Each row is a point on a landscape with many valleys, with its height.
A ball rolls from a point to whichever of its 2 nearest points has the largest drop for the distance, and stops where none of them is lower. Distance is the straight distance between rows; heights are no part of it.
bevug: -6  -3  -23  1  -17  9  5  -24  37  -24  -88  23  -3  -33  -35  12  70  68  -46  -14  5  h=0.59
Revi: 17  10  -54  22  8  14  -6  -19  13  -34  -98  40  2  -4  -19  -6  58  72  -28  11  -44  h=1.18
Vom: -3  15  -2  -9  -111  -5  44  -14  -23  25  60  -10  -59  77  13  14  -17  -1  35  35  59  h=1.38
sezup: -61  0  30  -14  71  19  -11  39  -29  -34  -7  26  6  -57  -7  -9  13  -3  -17  -78  8  h=4.48
Loza: -8  7  6  -36  -36  -22  -23  -25  21  3  -49  -25  17  -44  -6  14  25  21  -8  -17  -16  h=1.58
Fibo: 63  -6  -12  -13  -68  -23  -46  47  -46  -12  63  -12  -58  37  -10  -27  -34  -33  36  5  30  h=3.55
Devus: -32  23  21  -15  32  -31  -12  -1  2  -4  -7  -23  19  -36  -7  23  -18  -5  -3  -42  -17  h=3.18
pafe: -21  -9  0  18  -11  -20  48  -2  25  53  -13  2  -11  34  11  12  -40  -55  3  26  22  h=2.55
todo: 0  -9  22  -10  -7  -27  -36  10  -13  -9  43  -36  -17  -3  29  -14  -35  -13  7  -14  -5  h=1.95
tum: -4  -7  5  11  8  5  14  -6  29  32  -31  3  39  -19  -24  28  -26  -50  -11  -18  4  h=3.16
lanak: -69  1  12  -2  45  41  30  26  -68  -20  -23  -4  -9  -28  -72  39  41  81  7  -66  -5  h=3.02
povol: -2  33  -74  20  43  67  -12  -33  -30  14  -46  33  40  19  -12  -41  15  37  10  16  -78  h=1.17
luni: -15  49  -18  45  6  8  110  -41  32  37  -3  18  -7  63  60  1  1  -15  13  63  17  h=2.60
Kerag: -16  -13  51  44  4  -23  44  -19  20  37  51  -19  -27  35  -10  29  -33  -27  41  20  18  h=1.60
Sib: 22  21  -38  17  22  -7  -4  -10  7  13  -28  -38  20  -22  -34  2  32  41  -72  5  -6  h=1.64
Miro: -26  -12  26  -35  -13  -25  -23  41  -21  -52  -17  0  -39  -45  -24  13  72  35  -41  -61  37  h=3.33
gako: 6  4  -8  -17  -42  -11  -17  1  31  -11  -93  3  -6  -37  -8  -6  42  20  -50  -9  -2  h=1.14
Gaz: 33  -11  10  -24  -34  -1  -52  16  -37  -40  68  -26  -18  -1  39  -23  -34  3  34  0  -5  h=2.44
kol: -4  -35  31  -24  32  -9  -57  39  -14  -22  -15  -7  -20  -16  0  20  31  29  -6  -33  -27  h=4.22
vemip: 31  -27  9  -43  -32  -41  -49  65  -21  -3  -4  -11  -50  20  2  -16  9  -49  -5  -9  13  h=4.06
Dubef: 15  29  -6  43  10  -19  26  -34  32  41  21  -28  58  -7  -16  12  -5  1  -12  16  -12  h=3.44
Lut: 46  12  -47  -13  -43  -43  -7  -2  27  6  -21  -7  -14  47  22  -28  22  -39  -24  68  13  h=3.26
rifo: 11  2  32  56  -35  -25  57  -41  28  49  45  -19  -2  34  -12  20  -9  -11  26  57  22  h=1.32
Lito: 2  -2  42  -8  28  55  -18  8  1  -59  30  23  6  -42  44  -34  -54  -27  39  -46  -1  h=5.67
Mivo: 34  34  -39  32  21  -9  1  -30  26  7  -35  -3  21  -2  26  -31  29  38  -32  35  -49  h=0.62
doguz: -3  -43  23  -12  3  16  -18  24  -2  -32  56  33  -35  25  53  -48  -46  -32  21  3  2  h=2.68
Taf: 2  -27  29  -21  20  5  -34  47  -11  -50  21  32  -24  -4  50  -59  -23  -17  -11  -15  -26  h=3.17
Rago: -22  -7  -1  -18  9  11  -6  9  0  -9  -24  -27  6  -65  -26  40  58  30  -54  -20  45  h=6.28
punod: -44  26  -37  -14  -17  59  38  -44  -40  -3  -63  11  23  4  -97  0  39  84  -22  -26  -25  h=2.33
zadap: -27  12  21  -20  100  34  0  15  -26  -58  0  15  28  -29  -9  24  16  56  24  -40  -32  h=5.55
Pavan: -17  -20  18  -12  -21  -39  -1  21  3  -43  -48  4  -36  -14  -51  41  65  66  -22  -59  12  h=2.74
mufo: -4  -16  16  28  70  -12  0  12  -10  9  56  -14  10  24  6  15  -35  -16  40  -6  -10  h=2.69
kena: -1  -1  5  37  50  -21  -7  -10  1  38  43  -40  32  6  -25  17  -13  -1  -12  -10  -8  h=3.12
mafeb: 29  -32  8  6  -77  7  -34  17  -60  -1  88  29  -76  43  0  -14  -42  -6  63  4  25  h=3.30
zubeb: 33  -6  16  -35  -8  -18  -56  40  -27  -66  25  -28  -16  -40  -4  6  42  6  -23  -24  23  h=3.70
Sute: -7  -33  5  8  1  -32  -8  33  7  42  2  -21  -12  25  1  18  -16  -46  -8  8  6  h=2.78
meton: 19  3  -47  -2  0  -49  -7  -7  18  39  -28  -6  5  36  0  -10  35  4  -30  50  -14  h=3.14
Muno: -31  7  46  -3  -57  -13  36  -41  -8  15  58  11  -32  22  -1  19  -54  -34  81  11  40  h=2.18
dit: -13  12  21  -20  78  15  -11  -1  -32  -9  2  -15  55  -30  -32  49  29  42  24  -41  -23  h=5.22
fem: -1  -30  36  17  2  -6  25  11  -10  19  56  -28  -44  57  33  24  -19  -19  47  30  29  h=1.92
Lepo: 1  1  -73  33  50  45  -25  -9  -3  -6  -59  45  6  4  25  -24  25  20  -5  14  -61  h=1.52
kefek: 8  16  20  -5  36  -9  2  -16  14  34  -10  -31  71  -25  -17  47  32  20  22  -17  -27  h=4.92
mur: 69  0  -33  -19  -41  -30  -42  4  21  -9  -24  -11  -6  -5  -22  -26  35  -39  -39  41  20  h=3.41
Tet: 0  3  -1  -14  -81  -7  42  -8  12  27  27  -18  -11  52  30  16  -9  -35  25  45  39  h=1.56
Fita: -37  -2  34  -8  -16  -35  11  -7  4  11  43  7  -12  9  19  10  -65  -65  64  -27  23  h=2.49
Kofu: 12  -4  -52  61  4  23  13  -21  32  20  -30  36  21  0  6  -17  -26  -27  -36  32  -4  h=2.14
Bafo: -11  -7  12  0  -104  -14  5  -20  -18  23  66  15  -34  14  3  14  -50  -31  46  3  32  h=1.98
ludo: -25  -3  36  -9  56  27  -15  20  -8  -55  23  20  17  -53  15  -4  -25  -26  2  -59  8  h=5.11
Lebi: 38  -27  15  -11  -28  -30  -31  55  -30  -9  46  -29  -70  52  27  -22  -22  -47  22  8  14  h=3.79
Sapob: -37  15  -40  -19  27  -10  -2  -27  -13  39  -24  3  64  13  -62  18  22  34  -26  -5  -37  h=3.47
fazi: -48  4  26  -38  -10  -31  -16  -9  11  -15  -50  -7  -2  -41  -25  25  36  38  -23  -67  -2  h=2.09
dobu: 18  47  -27  40  26  8  42  -36  29  61  -16  1  81  1  -4  -6  1  8  18  27  -24  h=3.68
Sifip: 34  -22  4  -26  -52  -30  -52  -3  6  18  23  -51  -31  -1  11  -16  -24  -26  3  -6  23  h=1.48
zino: -31  -1  -14  1  18  22  15  16  -43  7  -54  -16  3  -26  -86  42  46  72  -35  -47  -8  h=2.29
Koro: -8  53  -30  36  27  7  97  -25  17  53  -24  33  37  50  19  1  -17  -29  39  54  4  h=2.73
dozuz: 35  -9  20  -36  -23  19  -55  38  -37  -71  41  -7  -13  -33  31  -20  -13  11  -10  -29  6  h=3.08
tul: -61  -12  23  -10  66  25  2  52  -46  -36  -28  16  -17  -44  -32  13  33  55  -21  -72  -7  h=3.78
buget: -10  10  -45  -2  23  -5  4  -18  10  61  -36  -2  39  35  -33  -6  19  15  -19  35  -42  h=3.29
nir: -3  -37  28  -17  58  28  -33  49  -15  -46  -7  22  -10  -11  12  -15  5  9  -9  -21  -39  h=3.77
ravu: -10  -31  38  12  42  3  7  10  0  -17  66  15  -21  31  45  -2  -47  -24  54  22  5  h=2.28
nos: -15  -11  13  -9  -77  -45  -9  13  -9  14  46  -10  -17  28  24  19  -39  -48  17  20  19  h=1.78
rudet: 35  -23  14  7  -57  31  -24  3  -37  -42  87  16  -23  21  26  -19  -51  4  55  2  5  h=2.93
Naso: 56  12  -44  25  -42  -8  21  -21  17  -4  -6  14  -41  54  46  -35  16  -19  -10  84  19  h=3.36
delik: -6  -9  26  -46  56  65  -2  19  11  -79  8  48  27  -39  31  -46  -19  10  -16  -14  -7  h=6.37
zuk: -18  -12  26  -31  -8  32  -31  29  -14  -23  13  -12  10  -67  1  27  22  -6  -35  -40  42  h=6.01
sapo: -12  49  -53  4  42  50  25  -57  -12  34  -47  18  78  9  -52  -26  13  20  3  8  -45  h=0.60
vupel: -32  14  23  -27  27  -41  -4  -7  5  11  7  -17  17  -8  25  19  -43  -52  48  -16  0  h=2.83
lidu: 4  -24  39  -6  -19  42  24  20  -10  -35  61  52  -47  39  53  -53  -78  -33  61  21  10  h=3.06
madu: 10  35  -51  29  16  2  26  -26  25  36  -44  9  7  26  50  -41  9  6  -6  59  -37  h=0.91
pamo: -21  30  -32  4  16  26  26  -26  -11  15  -66  2  39  -31  -72  20  43  78  -45  -26  -25  h=1.69
deru: 44  5  -5  9  -45  -32  -4  -19  30  34  14  -55  -19  9  19  -21  -11  -15  -7  30  15  h=1.13
pofek: 5  40  -54  25  26  29  17  -25  9  7  -50  0  51  -24  -27  -12  34  55  -54  14  -35  h=1.15
moras: 33  28  -22  18  -20  -14  28  -21  46  45  -22  -33  6  19  54  -32  1  -1  -3  62  -2  h=1.16
lav: -1  15  -62  35  38  56  4  -30  19  14  -54  39  33  -23  -1  -18  -8  -8  -25  10  -23  h=1.86
Nagev: 3  10  -4  28  24  -10  48  -20  13  59  -29  5  33  4  -18  26  -51  -71  32  0  17  h=2.82
Fudu: -26  -13  32  -36  20  -5  -30  54  -29  -77  6  37  -39  -29  9  -14  66  39  -41  -43  7  h=3.87
Kuviv: 5  -4  -25  48  -11  11  34  -20  38  35  -28  16  -29  19  28  -26  -39  -40  -5  43  16  h=2.37
tigi: -56  -2  9  -25  36  -11  -16  2  -5  14  -36  -7  24  -29  -51  24  13  28  -18  -61  -24  h=2.64
mape: 48  -3  -9  -21  -44  -44  -48  18  3  -30  10  -32  -1  -17  -23  10  33  -22  -46  -2  18  h=3.64
zan: -26  0  36  -40  68  53  -1  14  2  -84  -14  43  2  -39  23  -10  12  54  -1  -27  -10  h=5.98
sutim: 57  5  -25  20  -84  -15  24  -28  11  13  25  1  -56  45  9  -35  -5  -30  10  65  50  h=3.46
dom: 0  -17  -9  -20  7  -45  -27  12  19  34  -22  -24  1  12  -13  17  10  -4  -36  17  -12  h=3.00
tileg: 25  -1  -10  56  -19  -4  40  -42  54  40  28  13  18  36  7  7  5  -16  -5  71  14  h=1.08
zame: -5  15  -11  30  -35  14  81  -35  35  32  -5  5  -44  49  50  -12  -17  -30  7  60  40  h=2.51
fusik: -10  -16  30  9  8  19  -11  8  -2  -19  47  -11  16  -55  -3  27  -27  -35  -3  -58  26  h=5.63
Mufu: 4  -15  30  -22  7  -27  -25  10  1  10  -4  -26  50  -10  6  57  19  2  18  7  -36  h=4.72
depi: 41  -20  7  -3  -45  61  -14  14  -20  -45  67  59  -39  23  21  -76  -66  2  36  19  7  h=3.40
Fup: -28  2  1  -2  13  7  -2  -2  16  21  -57  6  42  -43  -43  23  17  -4  -43  -30  -1  h=3.11
Salo: 0  2  23  24  -8  -9  2  -40  29  14  46  -31  17  -34  -3  23  -35  -30  10  -19  28  h=5.96
zali: 26  -35  30  -41  0  -26  -45  35  -4  -18  -2  -30  -3  4  17  29  31  -4  18  -3  -25  h=4.50

Call two points neighbours if one is among the 2 nearest of the other. Go from one point of each pair to the other, from neighbour to neighbour, staying as low as possible. Name the highest point that can't be avoided.
Vom and deru: Devus
deru and bevug: Revi
deru and pofek: moras

Where does a ball stop that starts at each point below?
zan: doguz
zubeb: deru
Lebi: deru
depi: deru
Devus: bevug
Fup: bevug
Fudu: bevug
